Points on a hilly landscape, in no order, each with its height.
From any point a ball rolls to the lowest of the 5 points nearest to it. It stops when none of these is lower. Distance is the straight distance between rows; heights are no part of it.
dedip height 34.5: -12 -25 -26 -15 -22 27 -12 -29 31 -14 0 -58 48 39 -38 64 37 11 -13 13 9 35 -14 0 -8 27 12 -19
Pozo height 42.4: 11 23 8 1 17 -18 -7 -10 -54 9 14 62 -51 -2 62 -33 7 -34 23 22 44 14 -17 -6 75 -34 -20 -5
Lel height 14.3: -7 -11 29 14 15 13 -8 -41 34 -14 -18 -45 -10 18 -29 27 -24 31 -11 9 -1 3 -12 -2 -37 -12 -14 -26
mubut height 41.7: 20 -10 9 -2 16 6 4 11 -61 -36 -8 41 47 28 -7 13 1 -17 0 -20 -6 20 40 15 21 9 -4 -3
vomur height 60.5: 17 14 9 16 9 -15 -28 11 -3 5 14 -23 2 -29 -14 5 -39 25 8 4 14 -8 13 32 -6 26 40 -17
zupon height 29.7: -24 -27 -16 5 -3 20 -12 -56 32 -25 10 -45 17 32 -36 60 14 21 -11 17 1 39 -8 1 -14 27 -6 -3
pel height 34.8: -9 5 18 -13 11 16 21 13 -26 8 8 51 -36 32 3 -17 23 -14 4 -46 -11 -27 30 8 25 -40 -7 4
luf height 49.2: -6 44 -12 -4 21 10 -30 41 -37 29 4 36 -57 -15 26 -42 -9 -43 12 -46 -13 -6 -9 -1 37 4 -18 -4
bos height 16.0: 25 -35 12 -1 -21 -6 -9 -12 -18 -19 -12 27 46 -14 15 -19 16 0 30 16 7 14 -2 4 1 7 -19 1
dos height 12.4: -4 -39 -8 -24 49 41 25 -37 -3 -40 -3 -31 28 35 -20 -35 30 -8 -12 25 15 4 1 17 -42 14 25 -11
mar height 26.7: -7 9 7 9 17 6 -8 45 -6 23 5 39 -40 -5 8 -32 4 -36 13 -51 -23 -26 1 -12 43 -28 -20 -6
Fopur height 40.3: 0 -35 -29 -27 -10 -6 -26 4 49 -11 -8 -47 26 28 -24 63 45 6 -18 46 2 7 -34 -4 -22 26 22 -16
Nelo height 47.1: 22 47 -9 -34 -30 -6 -25 17 30 31 -44 -20 -12 -14 -28 -9 -30 31 -7 -6 28 5 6 0 -15 36 -16 8
sipam height 13.9: 11 -20 11 26 38 25 1 -23 24 -36 -17 -41 -24 19 -39 12 4 15 -12 12 -14 2 -15 18 -38 -9 0 -35
tinar height 38.0: -16 7 15 -41 20 18 18 7 -30 13 14 20 -25 4 31 -26 22 -26 27 -25 15 -21 41 6 43 -57 5 -20
Rit height 26.4: 31 -42 32 4 16 -6 6 -18 -31 -34 -29 15 68 -2 -6 -10 3 -8 11 20 14 7 4 2 11 -22 -3 -1
nav height 37.1: -11 -24 -24 -14 -15 24 -17 -27 44 -17 0 -46 41 43 -32 66 39 9 -13 23 0 19 -24 0 -10 38 19 -13
detet height 11.2: -17 24 -24 2 -49 22 2 9 -5 42 31 14 1 -24 42 4 -14 -4 7 -8 -26 -21 16 -27 16 -12 -8 29
nem height 15.4: -17 49 -21 -4 -40 -24 -3 75 14 34 10 10 -25 -43 74 -3 -28 -54 -34 -3 -12 11 -7 -21 15 -11 -20 14
lup height 24.0: -15 9 13 -7 22 24 -2 38 -7 24 6 41 -31 15 12 -39 15 -31 13 -43 -4 -29 17 -4 32 -39 -9 3
Roz height 15.1: 8 7 -2 11 -3 10 23 -2 -34 -8 5 47 -14 -9 -1 16 0 -15 34 -4 -27 11 44 -33 4 6 -18 2
zab height 8.1: -10 -35 -6 -16 42 31 32 -35 -8 -29 9 -13 35 12 -16 -43 7 5 -7 30 21 -10 3 23 -34 9 34 -5
mesit height 4.2: -28 22 11 20 -17 -23 -18 -3 -2 39 23 8 -35 -27 39 -21 -26 -7 0 -45 -22 13 7 -33 41 -17 -53 20
bami height 13.3: -8 -33 -7 -30 43 19 38 -44 -18 -49 -16 -49 34 35 -13 -24 45 -9 -15 35 15 11 14 11 -30 -6 28 -3
mepo height 14.7: -16 43 -21 -1 -40 -18 -8 70 24 37 14 15 -14 -43 62 4 -22 -42 -29 -3 -8 -7 -4 -15 10 -21 1 25
napit height 21.0: 17 -41 15 0 -9 -12 -7 -7 -3 -11 5 24 54 -16 3 -41 9 22 18 13 21 -4 -17 16 1 17 -5 3
sifof height 65.0: 23 -10 6 14 -10 -18 -12 8 -1 -4 20 11 14 -16 4 -21 -9 18 16 6 7 -13 -27 34 0 34 23 5
losu height 59.3: -5 37 10 18 5 -18 -34 24 -18 29 -1 10 -62 -34 25 -28 -13 -29 17 -46 -30 2 -11 -24 35 -18 -54 -12
daf height 14.1: -10 -17 7 22 8 13 2 -55 36 -33 -3 -48 -6 33 -34 41 -3 30 -11 12 -3 27 -17 2 -25 8 -16 -13
Dok height 13.2: 6 -20 7 17 48 43 2 -12 8 -23 -4 -29 7 2 -28 -6 -14 -1 -5 18 -9 -12 -4 21 -36 9 31 -33
sul height 34.9: -22 8 6 40 9 -12 -1 -1 -8 35 17 21 -35 -28 13 -10 -14 -10 24 -33 -27 8 19 -36 28 -17 -28 23
nureb height 42.3: 7 -41 -16 -21 -5 -8 -26 5 56 -6 -3 -48 44 26 -32 67 55 -3 -16 27 -5 15 -35 2 -7 29 26 -24
pamo height 29.9: -21 3 13 -31 17 18 19 14 -15 21 7 41 -29 16 14 -37 30 -23 15 -43 4 -26 25 6 45 -44 -8 -2
lut height 19.1: -16 37 -17 -2 -39 -6 -9 46 20 48 38 1 -15 -32 62 0 -31 -31 -29 -9 -12 -4 7 -24 25 -1 -11 35
Vipam height 59.7: 9 3 14 10 26 -12 -15 11 -4 -7 13 -13 13 -17 -16 -6 -29 22 10 1 13 -10 -7 40 -13 35 37 -21
feda height 41.1: -30 34 -15 5 -36 -10 -8 -3 6 50 39 7 -20 -27 51 -11 -27 -15 -14 -33 -11 3 10 -29 34 -2 -36 37
Gefoz height 8.0: 16 31 -8 2 -22 -40 -19 15 -7 1 6 2 -26 -32 -4 19 -30 34 -5 11 14 -4 8 17 -18 24 23 8
zife height 20.9: 14 25 8 -10 -3 -20 -26 5 5 11 -17 -31 -10 -27 -15 11 -38 30 3 1 29 2 22 20 -17 17 2 -6
burun height 43.4: -25 27 -10 -32 26 20 -16 23 -29 30 15 44 -44 0 41 -59 13 -37 16 -39 26 -14 9 8 58 -9 -6 -6
giki height 7.5: 20 23 -12 -4 -27 -61 2 25 -5 14 13 15 -41 -29 7 20 -10 28 3 18 15 -19 -11 12 -21 8 32 10
dekir height 45.5: -17 43 -22 -30 13 10 -20 21 -41 30 21 55 -50 -10 45 -59 -2 -24 19 -15 20 -10 -18 0 45 8 -15 3
pekiv height 13.4: -21 44 -18 1 -50 4 -9 61 21 40 23 6 -4 -31 54 9 -22 -33 -19 -6 -20 -13 -1 -24 21 -14 -2 40
vin height 25.1: 20 -55 29 21 39 -19 41 -60 -40 -46 -39 -18 55 27 -9 0 5 -15 -13 22 3 -3 -8 -3 4 -31 19 11
num height 22.8: -5 -56 11 -8 32 5 35 -50 -14 -32 -7 -4 50 8 -2 -37 9 10 0 40 28 12 0 -1 -12 -8 20 4
belov height 39.8: 13 -25 15 6 30 22 11 -7 -62 -37 -21 7 76 41 -6 9 -8 -20 -10 -26 -14 -2 17 18 18 -15 13 -4
Firaf height 22.9: -11 -25 8 39 59 4 8 -20 23 -59 -6 -32 17 31 -54 24 59 20 3 4 -10 46 -11 15 -32 12 8 -28
tobes height 50.6: 29 27 2 -24 -23 -2 -18 8 34 18 -35 -35 12 -9 -22 4 -38 28 -12 -4 36 -3 12 10 -17 13 -25 2
fop height 45.6: 5 -2 30 0 -17 6 -4 -20 67 12 -20 -10 8 17 -36 16 -37 19 -25 7 22 -4 -15 -4 -13 12 -14 13
Rer height 42.6: -20 21 -6 -31 14 -6 -6 7 -44 28 24 55 -40 -7 55 -50 10 -33 24 -14 43 4 3 2 56 -18 -3 4
potal height 18.4: 28 -31 26 -8 1 -1 -1 -2 -36 -29 -34 26 61 -8 -3 -2 7 -7 23 16 6 15 15 -1 5 -7 -15 -5
fil height 10.8: -2 14 -19 -1 -49 15 2 -1 -28 18 9 14 0 -25 38 5 10 8 35 3 -24 -12 13 -37 -1 -5 -19 13
ranu height 46.3: -10 45 -34 -7 -27 -37 15 23 16 36 -14 24 -45 -41 1 0 -26 44 -23 4 20 0 -13 -17 -35 1 3 31
sek height 18.6: -16 8 10 35 16 -11 14 25 -8 22 2 46 -39 -15 -3 1 5 -16 18 -43 -36 -8 20 -28 33 -20 -19 6
dazi height 43.7: -5 -43 -12 -20 11 -32 -25 12 58 2 -16 -50 43 10 -37 59 66 27 -23 38 11 12 -30 10 -22 18 22 -32
teba height 42.5: -7 -11 -3 -12 0 17 3 -25 69 1 -8 -21 5 29 -21 41 -22 -2 -28 32 2 15 -22 -23 -14 43 17 10
lovad height 7.0: 32 9 -6 13 -51 -26 1 24 -9 5 23 15 -14 -15 19 4 -4 15 8 9 -15 -31 -22 9 -10 6 25 17
Logi height 50.8: 21 16 16 -11 -22 -5 -11 3 63 30 -29 -17 3 0 -34 -1 -28 13 -22 -9 22 -3 -10 -8 -6 27 -23 6
desu height 13.6: -5 34 -16 6 -36 -47 12 52 21 33 -2 22 -34 -35 29 15 -16 8 -22 16 2 -28 -12 -15 -25 -36 8 19
levu height 16.2: 0 -50 4 0 54 -16 41 -63 -37 -44 -11 -33 44 26 -7 -17 28 -16 -8 44 20 11 14 -4 -14 -7 24 8
ruzod height 16.1: 4 -43 17 6 18 5 6 -21 -3 -9 5 10 46 -8 -4 -39 -6 23 5 16 19 -2 -14 20 -6 17 21 -11
Kule height 46.2: -4 -21 -27 -24 -12 22 -20 -8 52 -18 -3 -46 18 36 -21 64 9 -12 -19 46 -8 9 -23 -15 -14 36 27 -1
siden height 45.8: -21 36 -17 -17 23 13 -24 35 -30 37 9 42 -52 0 35 -60 -7 -44 12 -32 11 -16 -9 2 43 3 -10 -5
Danul height 16.4: -20 43 -26 1 -43 -26 -5 55 14 47 30 11 -21 -30 68 -8 -38 -46 -30 -17 -8 7 -7 -19 25 9 -19 28
pema height 31.6: 6 49 -34 -16 -25 -38 2 16 -9 28 -18 0 -41 -28 -8 3 -35 42 -1 5 26 12 11 -4 -33 18 2 21
Tobuf height 15.0: -6 -25 2 -26 38 28 24 -16 2 -54 -12 -53 34 48 -40 -26 71 -5 -25 18 9 20 7 29 -36 -9 24 -7
zun height 22.5: 9 -4 13 12 26 14 -16 4 11 -3 8 -23 7 -23 -19 -14 -35 10 5 9 6 -21 4 30 -23 17 34 -35
Fov height 10.5: 12 41 -18 -13 -32 -51 -5 17 3 17 -5 3 -41 -32 0 11 -25 38 0 12 26 -5 12 6 -34 17 15 15
Zasat height 6.7: 21 18 -16 -3 -64 -1 7 32 -4 23 26 13 -9 -13 35 6 3 6 9 -5 -22 -35 -17 -2 -3 -11 16 14
Ziv height 9.1: 20 16 -20 -1 -54 22 3 1 -17 9 15 13 1 -5 30 -3 16 10 25 3 -30 -19 -5 -17 -6 -3 -14 19
mopi height 24.1: -9 -13 0 0 -10 11 -5 -50 59 -2 -1 -27 1 42 -34 46 -22 10 -23 19 -1 16 -17 -18 -15 32 -6 0
Kan height 25.2: -34 27 -13 7 -43 9 1 8 6 42 25 10 -11 -18 46 -1 -21 -7 9 -23 -24 -5 14 -37 30 -9 -20 37
sufa height 43.1: -20 32 -16 -26 19 -17 -13 3 -46 28 32 61 -47 -4 67 -50 11 -24 21 -11 45 7 -17 -9 57 -10 -18 14
vonu height 18.7: 23 -40 12 -3 -1 -5 1 -12 -21 -20 -23 21 64 -16 0 -24 13 14 26 23 18 15 -9 4 15 -3 -10 0
bega height 21.9: -25 30 -24 -7 -53 2 -5 31 9 46 32 7 0 -22 58 -5 -19 -20 -14 -22 -15 -7 8 -31 26 -6 -8 40
sil height 51.3: 0 48 -16 1 16 -1 -34 43 -32 28 -4 29 -64 -21 35 -45 -17 -40 7 -54 -18 -13 -18 6 40 -2 -24 -19
vazi height 17.0: -7 -2 14 20 13 -2 23 25 -9 17 16 55 -39 -1 -8 -15 11 -18 7 -43 -25 -15 22 -18 29 -23 -9 9
Zive height 40.0: 29 -28 21 4 13 5 -1 3 -58 -32 -32 19 67 10 -12 14 -1 -27 5 -10 1 14 26 -5 15 -6 3 -6
pava height 15.2: 10 -25 -1 3 46 39 15 -15 10 -39 -10 -40 -1 30 -38 -15 19 -4 -11 21 -14 -1 -20 28 -41 6 24 -30
vele height 50.3: -33 15 11 30 -11 -13 -8 -1 2 37 19 17 -26 -37 33 -7 -24 -10 10 -36 -26 5 12 -40 40 -18 -46 12
vefe height 20.6: 14 -13 10 15 23 6 -6 -5 5 -10 17 -10 31 -17 -12 -26 -20 14 -5 2 1 -10 -3 34 -14 26 41 -22
ruk height 34.3: 17 47 -25 -29 -30 -23 -4 15 10 28 -34 -5 -23 -25 -19 -1 -32 36 -11 -3 27 12 20 4 -27 31 -15 15
zura height 32.6: -24 -19 -19 -4 -2 17 -11 -57 23 -27 0 -51 34 33 -40 50 34 27 -3 14 7 44 -9 5 -16 30 1 -22
geba height 40.7: -4 -23 -32 -33 -11 15 -18 -7 47 -11 -11 -50 30 35 -23 61 32 -8 -25 44 -15 19 -29 -2 -18 39 28 -16
tet height 36.0: 26 -32 20 19 39 1 12 -24 -43 -35 -45 -3 77 20 -2 2 -14 -17 -8 2 -8 -10 6 11 10 -30 10 0
rek height 7.4: 8 19 -19 -1 -63 23 10 18 -7 31 28 9 1 -16 39 -4 -2 -3 9 -5 -28 -33 -12 -22 -7 -14 1 21
lalal height 13.8: -10 -22 17 14 27 19 -3 -40 25 -39 -19 -43 -23 20 -37 22 -2 26 -8 15 -8 4 -20 14 -32 -8 -15 -34
kel height 9.4: 22 31 -3 -9 -9 -43 -20 17 -4 0 8 -15 -18 -24 -15 14 -37 28 9 8 29 -2 10 25 -12 26 21 2
rosu height 42.1: -20 8 8 -33 20 -3 -2 -1 -33 19 24 43 -32 -3 50 -36 11 -27 25 -3 43 13 23 9 76 -40 14 -3
fodu height 56.5: -10 50 3 15 -15 -35 -32 11 -16 37 -1 10 -63 -27 36 -23 -27 -23 3 -46 -24 9 -10 -30 32 -23 -62 -1
vem height 14.8: 30 -20 3 -9 -18 2 -3 0 -35 -13 -19 28 31 -12 9 -4 16 0 39 14 -5 13 14 -5 -2 6 -19 -3
zov height 55.3: -27 -23 -17 -9 3 34 -10 -43 20 -30 -2 -56 59 26 -41 48 46 28 -5 4 0 48 -8 8 -11 28 3 -24
vamon height 40.4: 8 2 24 3 29 11 -23 -4 11 -5 -11 -38 2 -22 -18 5 -34 17 -1 8 13 -16 10 28 -18 5 20 -32
Rarin height 12.8: 7 -29 16 26 45 17 6 -15 16 -55 -6 -45 -14 31 -48 16 32 16 -5 10 -12 20 -15 24 -45 1 10 -33
Lupo height 19.2: 6 -7 8 11 14 -1 34 9 -25 -11 14 63 -32 34 -11 4 7 -18 6 -38 -25 -13 29 -15 17 -9 -5 7
gupin height 12.6: 5 27 -12 8 -36 -47 10 44 6 23 -10 16 -36 -40 20 10 -20 22 -13 18 -5 -24 -12 -12 -24 -28 12 26
mot height 49.8: 6 17 26 -8 -5 14 -25 -7 38 15 -30 -26 -3 -3 -24 5 -36 22 -15 2 21 -2 7 15 -13 -5 -23 -12
Luzur height 28.8: 6 -26 8 6 6 2 -5 -6 -1 -6 25 4 38 -20 -3 -34 -12 24 10 0 10 -18 -14 32 -2 26 31 1
Vaz height 31.2: -35 -23 -4 27 25 19 5 -54 15 -36 2 -46 24 23 -41 52 40 35 3 7 -2 60 0 10 -27 18 -6 -31
fos height 47.9: 16 15 14 -1 17 -11 -26 10 9 3 -8 -35 -3 -31 -21 4 -39 24 4 8 17 -13 21 27 -13 20 25 -22
Rup height 30.5: 4 0 8 10 7 -4 31 -2 -45 -22 18 60 -6 36 -17 17 11 -12 2 -27 -21 -8 35 12 15 0 2 11
Pupu height 14.4: -11 -22 13 13 4 20 -2 -47 42 -19 -11 -33 -10 21 -41 28 -24 24 -22 20 5 3 -15 -1 -28 -1 -23 -15
ruker height 7.7: 21 14 -5 7 -38 -45 -7 23 -17 0 27 5 -17 -17 2 5 -8 19 14 13 -1 -22 -17 19 -14 14 23 15
gafo height 9.7: -8 31 -17 -1 -43 -13 3 68 16 41 7 -1 -12 -48 48 17 -15 -28 -23 8 -17 -27 -9 -16 0 -34 0 24
Fedip height 28.6: -12 -21 -16 1 -9 23 -2 -45 44 -10 10 -36 16 49 -31 55 -5 9 -25 19 -1 18 -23 -12 -15 29 -1 2
dori height 13.5: 10 -14 22 19 35 24 -4 -21 21 -15 -16 -41 -5 9 -35 11 -15 13 -3 12 -5 -13 -6 25 -37 -7 12 -43
Pid height 5.9: 10 28 -16 3 -55 -12 0 53 5 29 17 8 -21 -20 33 12 -13 -10 -8 8 -18 -40 -22 -14 -13 -23 20 23
vomov height 20.4: -23 23 -16 13 -34 13 10 -3 -5 42 19 8 -10 -37 37 -5 -18 -3 28 -11 -27 -5 24 -42 14 -12 -23 24
Pufi height 24.2: -9 0 11 -4 5 20 19 28 -17 11 3 54 -36 17 2 -26 14 -27 12 -39 -11 -36 19 -4 35 -36 -9 -4
vifo height 48.1: -9 -26 -28 -8 -14 20 -13 -38 36 -8 -6 -58 65 35 -43 62 51 15 -12 5 3 22 -15 14 -2 31 10 -23
lovek height 7.9: 6 -29 15 21 55 19 12 -5 15 -60 -5 -41 3 34 -50 -1 44 8 -9 6 -18 26 -18 27 -40 16 19 -25
fut height 15.3: 7 -14 4 7 39 23 -10 1 7 -14 8 -21 22 -12 -18 -15 -28 9 2 11 3 -24 -2 33 -18 17 42 -33
zodim height 32.7: -6 -10 15 3 -6 18 -7 -36 56 2 -23 -21 0 21 -25 12 -32 23 -21 12 19 -15 -19 -4 -21 7 -19 0
mesad height 11.8: 24 -7 -18 -3 -40 13 -2 1 -30 -6 5 20 15 -20 18 -10 17 6 33 13 -15 -3 3 -20 6 12 -21 6
bodir height 37.5: 10 1 14 -3 13 -1 26 -2 -51 -40 17 50 13 46 -7 10 12 1 -4 -38 -12 10 40 19 14 2 -9 4
vifu height 50.2: 17 8 26 -2 -15 -10 1 -10 85 21 -27 -15 1 21 -31 2 -36 3 -30 4 18 -2 -38 -14 -12 30 -19 8
Guba height 41.6: -26 14 4 -34 22 24 6 11 -31 25 18 37 -25 0 38 -43 11 -28 28 -18 25 -10 27 10 63 -51 8 -6
rupa height 17.3: 1 -10 16 7 4 7 -12 -23 46 -4 -27 -40 -12 7 -34 18 -30 25 -14 10 14 -12 -8 -2 -25 -11 -16 -17
zelo height 23.9: -19 36 -19 -4 -43 -21 -10 23 13 53 32 15 -21 -15 63 -17 -40 -31 -34 -31 -9 6 -6 -29 37 6 -29 37
zasaf height 18.5: -13 -25 14 32 47 6 17 -17 21 -62 -14 -33 4 32 -57 17 50 8 -7 0 -12 36 -17 17 -33 9 0 -30
nife height 14.6: -19 -14 10 24 14 4 1 -54 19 -39 1 -43 -11 27 -38 39 19 30 -8 11 1 40 -10 2 -38 11 -17 -19
baki height 9.9: 11 39 -9 -22 -22 -38 -16 12 -4 14 -11 -4 -39 -28 -13 9 -26 38 -7 8 29 4 19 8 -32 17 13 8
zed height 42.2: -4 24 8 -25 20 -12 -14 -5 -48 22 23 48 -49 -7 62 -42 12 -32 26 1 44 27 -4 -9 77 -31 -6 2
vil height 15.6: -6 7 -8 27 -17 15 18 -4 -27 16 11 44 -23 -20 15 18 -2 -3 36 -9 -33 8 31 -46 13 -7 -25 17
tutim height 10.6: 35 -4 -8 -3 -59 5 5 12 -18 8 8 15 6 -4 20 -11 19 18 25 0 -17 -34 -18 2 4 4 -7 19
nir height 28.3: -17 -23 7 36 33 9 5 -43 12 -47 -4 -44 21 27 -47 40 35 35 4 8 -5 51 -8 8 -24 17 -2 -27
duka height 12.5: -8 -40 -11 -24 48 25 35 -36 -15 -38 -4 -39 31 37 -12 -42 40 -5 -13 32 20 17 18 24 -36 7 28 -4
Medat height 15.8: -4 -3 -1 26 19 1 30 3 -14 6 9 56 -38 1 -3 -1 -2 -20 10 -25 -27 -9 29 -30 23 -12 -13 17
Feben height 30.8: 26 -27 14 -14 -35 -12 -11 0 -14 -16 10 13 28 -14 10 -29 14 23 27 0 -3 -6 -23 14 -6 16 -13 11
nune height 7.2: 19 23 -11 9 -47 -51 -3 32 -3 17 19 16 -40 -24 23 15 -9 17 2 14 -1 -35 -19 9 -21 -4 29 17
tumo height 44.6: -25 21 -10 -13 27 26 -21 38 -28 37 7 43 -45 -8 29 -54 5 -41 16 -42 6 -18 10 1 53 -11 -14 -5
fopo height 22.2: 1 -50 20 3 21 -8 18 -30 -4 -18 -9 6 62 -6 3 -37 5 17 8 28 24 1 -8 8 -6 -12 11 -1
letot height 15.9: -11 -17 18 10 -7 18 -1 -46 55 -9 -12 -25 -5 36 -28 28 -26 26 -13 18 9 7 -15 -9 -14 6 -17 -12
lus height 53.1: -12 -18 -22 -23 -1 15 -14 -15 63 0 -2 -34 8 38 -17 60 -1 -12 -19 47 -5 15 -19 -25 -19 46 29 2
Bimal height 39.2: 8 11 27 -3 -1 12 -24 -10 41 4 -25 -33 4 2 -36 8 -43 21 -6 11 11 -8 4 11 -20 -10 -25 -19
ratol height 4.3: 6 31 -13 5 -46 -19 5 55 14 34 8 18 -27 -24 40 18 -5 -13 -16 2 -14 -34 -21 -6 -3 -32 13 22
dudu height 20.3: -7 6 11 5 18 14 15 31 -7 16 3 57 -45 14 1 -25 15 -23 7 -54 -12 -23 18 1 34 -33 -5 0
bigi height 29.6: 9 -50 19 27 50 -18 46 -62 -49 -51 -33 -42 45 38 -10 -7 9 -9 -18 16 -2 -2 -4 0 1 -28 31 13
fovon height 24.8: -22 12 -2 28 -8 -5 4 -5 -13 34 22 31 -29 -33 21 -1 -9 -6 29 -31 -33 0 27 -43 23 -10 -34 20
mab height 14.5: 9 2 -10 7 -16 11 10 -10 -39 -6 3 31 4 -17 9 13 14 -4 45 8 -22 10 31 -37 -2 11 -24 4
vifab height 52.0: -4 -5 23 -25 2 3 36 0 -24 -6 12 48 -30 39 11 -12 31 -9 7 -30 -8 -35 29 13 19 -42 -11 -1
Nef height 54.2: -13 42 -6 13 -25 -31 -20 6 -8 39 11 10 -48 -21 46 -20 -43 -26 -16 -45 -19 13 -10 -36 36 -14 -64 11
sika height 12.1: 16 40 -15 -21 -13 -29 -29 15 -2 15 -19 -18 -19 -22 -16 9 -36 33 3 6 30 -2 16 11 -24 26 2 5
bebe height 42.7: -27 26 -1 -31 23 18 -9 29 -26 30 13 40 -45 5 30 -52 14 -35 26 -33 23 -4 13 12 60 -26 -8 -8
nid height 18.8: 7 -60 17 -3 40 -15 35 -60 -26 -36 -19 -16 47 17 -9 -18 18 -8 -8 41 15 7 7 -2 -4 -19 22 4
Zisu height 12.9: -6 -38 4 -5 35 23 16 -24 4 -13 19 -1 38 -8 -4 -41 -13 13 -7 23 14 -9 -7 24 -18 26 41 -12
funi height 51.4: 24 23 21 -15 -27 -7 -23 12 60 16 -41 -23 11 -2 -36 -7 -36 14 -17 -5 22 4 -6 2 -12 30 -22 6
ritol height 49.6: -17 28 9 34 17 -15 -28 27 -15 20 -3 21 -49 -24 22 -21 -11 -25 14 -46 -31 0 0 -24 38 -21 -49 6
Bizo height 39.0: 10 -12 7 0 12 -6 16 -3 -45 -32 7 54 16 37 -15 23 4 -20 7 -26 -20 12 42 15 14 16 -2 12
dubiv height 29.8: -18 16 15 38 12 -9 -3 31 -5 29 -7 41 -47 -29 3 -15 -4 -21 18 -42 -29 -7 11 -32 32 -20 -33 7
rutef height 60.9: 14 4 10 10 16 -1 -20 3 2 -7 16 -16 5 -23 -19 -8 -31 19 3 8 10 -11 8 34 -6 23 43 -26
nimon height 7.6: 0 29 -23 -2 -55 1 7 57 13 41 19 9 -10 -21 49 16 -18 -23 -10 -3 -19 -32 -12 -14 3 -22 9 28
Rulu height 15.5: 36 -25 6 -5 -15 -1 -5 8 -35 -21 -28 22 46 -17 -6 -5 15 3 32 9 -5 11 18 -8 0 -2 -28 -6
pez height 12.3: 7 -29 9 10 48 25 16 -2 15 -57 -6 -37 14 47 -54 -11 59 -1 -21 7 -9 22 -14 29 -43 3 18 -14
devi height 34.6: -11 -6 13 3 -11 13 2 -35 69 6 -8 -18 9 34 -31 31 -26 11 -29 11 4 -1 -16 -16 -9 29 -9 4
bif height 13.0: -4 -25 -6 -13 48 44 22 -23 2 -31 -7 -19 16 20 -23 -30 19 -7 -18 21 0 -5 -4 31 -43 17 37 -22
vuf height 14.2: -22 47 -18 -5 -38 -33 -4 78 19 27 6 7 -26 -58 50 -1 -22 -27 -36 4 -9 0 -13 -16 -9 -30 -18 27
kidi height 32.1: 22 -47 29 14 26 -10 23 -22 -25 -24 -32 4 62 6 0 -10 -2 -12 1 23 7 4 9 -4 -2 -29 7 -17
gugaz height 35.1: 35 -37 25 13 29 -1 12 -6 -53 -29 -43 9 73 15 -12 18 -8 -20 0 0 1 5 3 12 17 -28 6 -5
kasi height 44.7: -33 -23 -5 22 30 12 2 -50 11 -30 -4 -42 33 20 -48 56 38 32 3 0 -4 58 -6 2 -20 21 -3 -25
kogis height 17.5: -10 37 -18 0 -32 -45 8 58 18 30 -5 22 -31 -41 23 8 -16 15 -24 12 1 -19 -13 -16 -18 -41 3 21
Siga height 15.7: 22 -12 -9 1 3 0 4 2 -53 -17 -13 32 23 -4 -6 13 4 -20 26 5 -9 21 37 -6 0 13 -16 5
vus height 14.9: 29 -12 0 -7 -24 4 -4 -9 -39 -16 -12 20 37 -22 10 -11 19 0 31 16 -1 7 9 -5 5 14 -27 7
zufeg height 17.7: -22 39 -23 5 -36 -38 9 55 21 32 -12 22 -35 -61 28 2 -14 16 -27 9 7 -10 -16 -17 -21 -36 -1 19
vasi height 52.7: 1 1 27 -18 3 1 33 -9 -42 -15 15 43 -20 46 6 -18 41 3 10 -34 -11 -27 35 18 18 -49 -8 -5
lag height 14.0: 20 24 6 3 0 -27 -27 18 -6 2 8 -14 -18 -26 -9 10 -33 34 12 7 22 -1 12 23 -16 28 32 0
tolo height 7.3: 20 4 -13 -2 -58 -7 -4 15 -15 15 22 8 -1 -16 23 -1 15 11 21 3 -19 -34 -25 7 -5 8 12 22
raron height 8.7: 9 11 -17 -6 -59 13 2 -3 -13 26 22 11 3 -9 33 1 0 4 22 1 -18 -15 -2 -23 -1 0 -9 20
fel height 12.7: 4 -25 -4 0 45 35 13 -11 9 -26 0 -26 22 6 -20 -31 8 -5 -8 17 -6 -6 -6 30 -41 23 31 -25
Dut height 13.7: 0 -15 8 19 55 18 24 -4 11 -58 -10 -38 27 48 -51 -7 66 2 -18 -9 -3 31 -16 30 -36 6 16 -16
nifa height 29.2: -4 -32 4 8 54 -25 44 -73 -47 -60 -17 -68 40 33 -16 -7 40 -17 -16 35 6 20 15 6 -2 -8 40 25
Gen height 43.5: 7 -42 -17 -19 -12 -10 -22 -3 54 -6 -10 -55 58 25 -32 63 56 5 -16 20 -4 9 -31 7 3 16 33 -26

Call two points neighbours if one is among the 5 nearest of the other. Go from one point of each pair to the other, from neighbour to neighbour, staying as low as possible. Name the highest point that can't be avoided.
mesit, lovek -> sul
ratol, lovek -> napit
zab, lovek -> sipam

Two balls start at each pair of points below. Name the first point that both come to, or write -.
vus, sifof -> Zasat
Kan, zelo -> ratol
vifo, mopi -> daf
ruker, Feben -> Zasat
teba, mot -> lalal
